The views of a scene show one set of named points, each view turned or mirrored, and shifted as a whole, with a little noise and some points left out.

Scene 1
View 1
z_638: [  3  25 -13  10  14 -10 -13  10  -3  -2   3  -8  -9  -1  13  -2  22  32
   2  18   9 -12]
z_149: [ -3   8 -15   6  -3 -20   3  33 -17   3  15 -21   6   2  12  -5   0  23
   7  12   0  -6]
z_183: [  8  18 -14  11  18  -1  -6  15 -15 -18   1  -9 -19   3  16  -6 -15  10
  26  -2   5   1]
z_979: [  1  16  -8   9   5   3 -13  15  -7  -7  -7  -8  -8   1  23  -2  12  20
   4   9   2  -5]
z_396: [  2  -1 -14  -4   9  -3 -24   9  -2 -12  -8 -18 -12  -9  31   6  19  12
 -20  19  -1   2]
z_915: [ -2   6 -13   1   0 -14 -12  21  -7   2   3 -20   1  -4  20   1  22  25
 -13  22   0  -6]
z_989: [  8  29 -16  18  22  -7  -1  14 -15 -14  10  -6 -19   4   7  -8 -17  20
  37   0   9  -4]
z_578: [  8  26 -10  14  22  10 -15   5  -7 -20 -11  -1 -25   3  21  -4  -1  14
  22   0   7  -2]
z_490: [  0  12  -8   9   3   3  -5  23 -14 -10  -5 -11  -7   4  22  -6  -6  12
  17   0  -1   0]
z_340: [ -7 -12 -14  -8  -8 -15 -14  27  -7   2   2 -28   7  -9  29   5  24  18
 -31  26  -8   0]
z_367: [  0  16 -11   6   6  -6 -17  14  -1   0  -3 -10  -4  -2  21   0  29  29
  -9  21   3 -10]
z_892: [ 14  32 -16  17  33   1  -8   4 -14 -26   1  -2 -32   2  10  -7 -20  13
  41  -5  12  -1]
z_334: [ -1  -3 -11   1  -1  -5  -7  28 -16 -10   0 -21  -4  -1  26  -2  -6   7
   2   6  -5   6]
z_421: [  2   8 -11   7   6   0  -7  21 -14 -14  -3 -13 -11   2  23  -4  -7   9
  13   2  -2   2]
z_910: [ -2   3  -7   3  -1   7 -16  20  -8  -9 -13 -13  -6  -1  31  -1  11  11
  -4   8  -4   1]
z_607: [ -2   7  -8   6  -1   3 -10  23 -12  -8  -7 -13  -4   1  26  -3   4  13
   4   6  -3   0]
z_860: [-10  -5   8   0 -20  35 -25  24  -3  -9 -41  -5   0   3  50   1  25   2
 -16   2 -14   6]
View 2
z_421: [ 22   3  -4 -14  -6  10   5   4  -1  10  10 -10  11   4  12   6  14  -7
 -12   7  12   4]
z_638: [  7  12 -21 -27   9  10   0  -9  -3  -2 -13 -10  -8  -6   7   4  19   0
 -26   8 -12   1]
z_860: [ 19  -9  22  -2 -14  17  11 -20 -24  -8 -16  17   9  13   5 -29  -3   3
 -13  40  35  14]
z_910: [ 16   0   2 -14  -5  12   3  -8 -13   3  -2  -5   5   6   7  -9  10  -1
 -12  21  16   5]
z_334: [ 19  -5  -3 -12  -7  11   0  -1  -9  17  11 -19   9   9   7  -1  14  -9
  -2  14  16  -4]
z_578: [ 22  20  -6 -21  -2   4   8   6   3  -6   9   4  12  -8  18  10  16   1
 -28  -1   7  18]
z_607: [ 17  -1  -4 -11  -5  13   4  -5  -6   8   0  -8   6   6   8  -2  11  -6
 -12  14  11   2]
z_979: [ 14   6  -8 -17   0  11   4  -7  -6  -1  -7  -3   2   0   9  -1  14  -2
 -22  13   4   6]
z_892: [ 28  26 -13 -23  -1   0   9  20  15   0  23  -3  18 -12  26  27  20  -3
 -29 -18   2  19]
z_340: [  2 -11  -7 -20   2  15 -11 -23 -27  16  -8 -26 -13  11  -6 -19  16  -1
   1  36   6 -16]
z_989: [ 24  15 -20 -18  -1   7   7  15  17   8  14 -10  13  -5  21  27  19 -12
 -24 -17  -5   8]
z_396: [  8   8  -2 -28   3   6  -6 -15 -25   1   3 -13  -4   0   4 -15  19  10
 -10  29  11   3]
z_367: [  4   6 -14 -24   7  12  -1 -16 -11  -1 -18  -8 -11  -1   3  -7  17   2
 -21  19  -6  -1]
z_490: [ 23   1  -5  -9  -6  12   8   3   3   9   3  -7  11   5  13   7  10 -11
 -15   5  11   4]
z_915: [  5  -2 -15 -21   5  14  -5 -16 -13   9 -12 -18 -10   5   0  -6  17  -3
 -12  21  -3  -9]
z_183: [ 25  12  -9 -17  -4   6   6  12   7   8  17  -9  15  -3  18  16  17  -7
 -18  -6   7   9]
z_149: [ 13  -8 -23 -14   2  16  -3  -1   5  24  -2 -30  -2  10   4  13  18 -19
  -6   3  -6 -16]
View 3
z_638: [ 17   4   4  -3  16   2  23  -8  -1   1 -12  21  -2  -6   1   2  -7 -17
  21 -13  -4  -7]
z_989: [ 12   0  -8  18  38  29   7 -14   7 -23   8   3 -11   9 -24  22  -6 -14
  15 -11  16  -7]
z_490: [  5   5 -14  17  22   2   8  -2   1 -23  15  27   1   3  -3   6 -19  -5
  11 -12   4  -5]
z_910: [  4   5 -13  15  11 -16  10  -1  -6  -9  10  38   6   1   9  -6 -23  -9
   9 -18  -4  -4]
z_149: [ 23  27  -6  -7  19  10  21  22  10 -21  14  18 -10  -1  -3   5 -10  -2
   8  -8  -5   0]
z_860: [-14  -6 -20  27   1 -42   7  -6 -15 -12  12  64  26  -6  28 -15 -36   0
  13 -15  -9  -7]
z_421: [  7   7 -15  18  23   1   6   0  -1 -19  16  25  -3   7  -3   3 -18 -10
   7 -16   4  -4]
z_367: [ 14   7   2  -4   8 -10  24  -3  -4   3 -11  31   4  -8  10  -5 -13 -14
  18 -14 -10  -5]
z_340: [ 20  27  -8  -7  -1 -24  23  25  -5   3   7  41  -1  -3  20 -21 -21 -11
   0 -21 -20   3]
z_607: [  6   8 -13  13  15  -7  11   1  -2 -15  12  32   3   1   4  -1 -19  -7
  10 -14  -2  -4]
z_578: [  2 -12  -9  25  28   4   4 -24  -5 -10   1  19  -1   6 -10  10 -15 -19
  17 -17  11  -9]
z_892: [  7 -10 -10  29  39  23   0 -25   0 -17   6   3 -12  13 -25  18  -9 -21
  14 -17  21  -9]
z_334: [ 11  17 -18  15  17  -7   8  14  -1 -17  22  30  -3   7   3  -5 -22  -7
   1 -18  -2   0]
z_915: [ 19  18  -2  -6   7 -10  24  11  -1   0  -1  32  -1  -6  11  -8 -14 -12
  11 -16 -12  -1]
z_396: [ 14   7  -9  10   7 -21  13   1 -12  12   0  33   0   3  12 -16 -20 -23
   3 -27  -9  -2]
View 4
z_183: [-17  19  16  16  -7 -25 -15   0   7  11  11 -34  -1  19 -14  23  14   4
   0  13  -1  15]
z_989: [-22  25  25  10 -14 -28 -11  -4  16  20  22 -36  -3  28 -12  22  10  -2
   7  17  -1  12]
z_638: [ -9  15  15  25 -14   2  16  12   4  25  12 -27  -3  14   8  11   0  -3
   0   9  18  -4]
z_490: [-15   6  11  20  -1 -17 -13  -3  -1  13   8 -28   2   8  -8  16  20   6
  -4  11   0   1]
z_979: [ -8   9   7  27  -5  -1   2   6  -2  13   5 -29  -2   6   2  12  11   2
  -4   8   9  -1]
z_421: [-12   9  11  20  -1 -21 -14   3  -2  10   4 -28   4   8 -15  21  19  10
  -7   8  -1   9]
z_367: [ -4   7   9  29  -9   9  17  15  -5  23   4 -23   0   4  10   9   4   2
  -5   6  18  -8]
z_578: [-12  23  11  25 -10 -10  -9   0   7  -1  10 -42  -8  19  -6  18   8  -6
  -2  12   3  21]
z_915: [ -6   0  10  24  -7   0  18  19 -10  31   2 -16   6   0   4  11   8  12
  -6   3  18 -12]
z_607: [ -9   2   6  24   0  -9  -5   5  -7  14   2 -24   4   2  -5  14  18  10
  -7   7   5  -3]
z_149: [-18   1  21   9  -7 -24   4   8  -1  45  15 -13  10  10  -8  16  16  14
   2   9   8 -16]
z_860: [  5 -12 -17  45  16  18 -13  -2 -24 -14 -17 -28  -1 -21   5   5  27   9
 -22   2   3  -7]
z_334: [-10   0   9  19   2 -20  -8  10 -11  19   0 -18  10   1 -13  20  22  19
  -9   5   3   0]

Which points are out of place in each view (at most two, in the order of its rows)? Write - if all are in place.
view 1 => z_149
view 2 => -
view 3 => z_989
view 4 => z_421
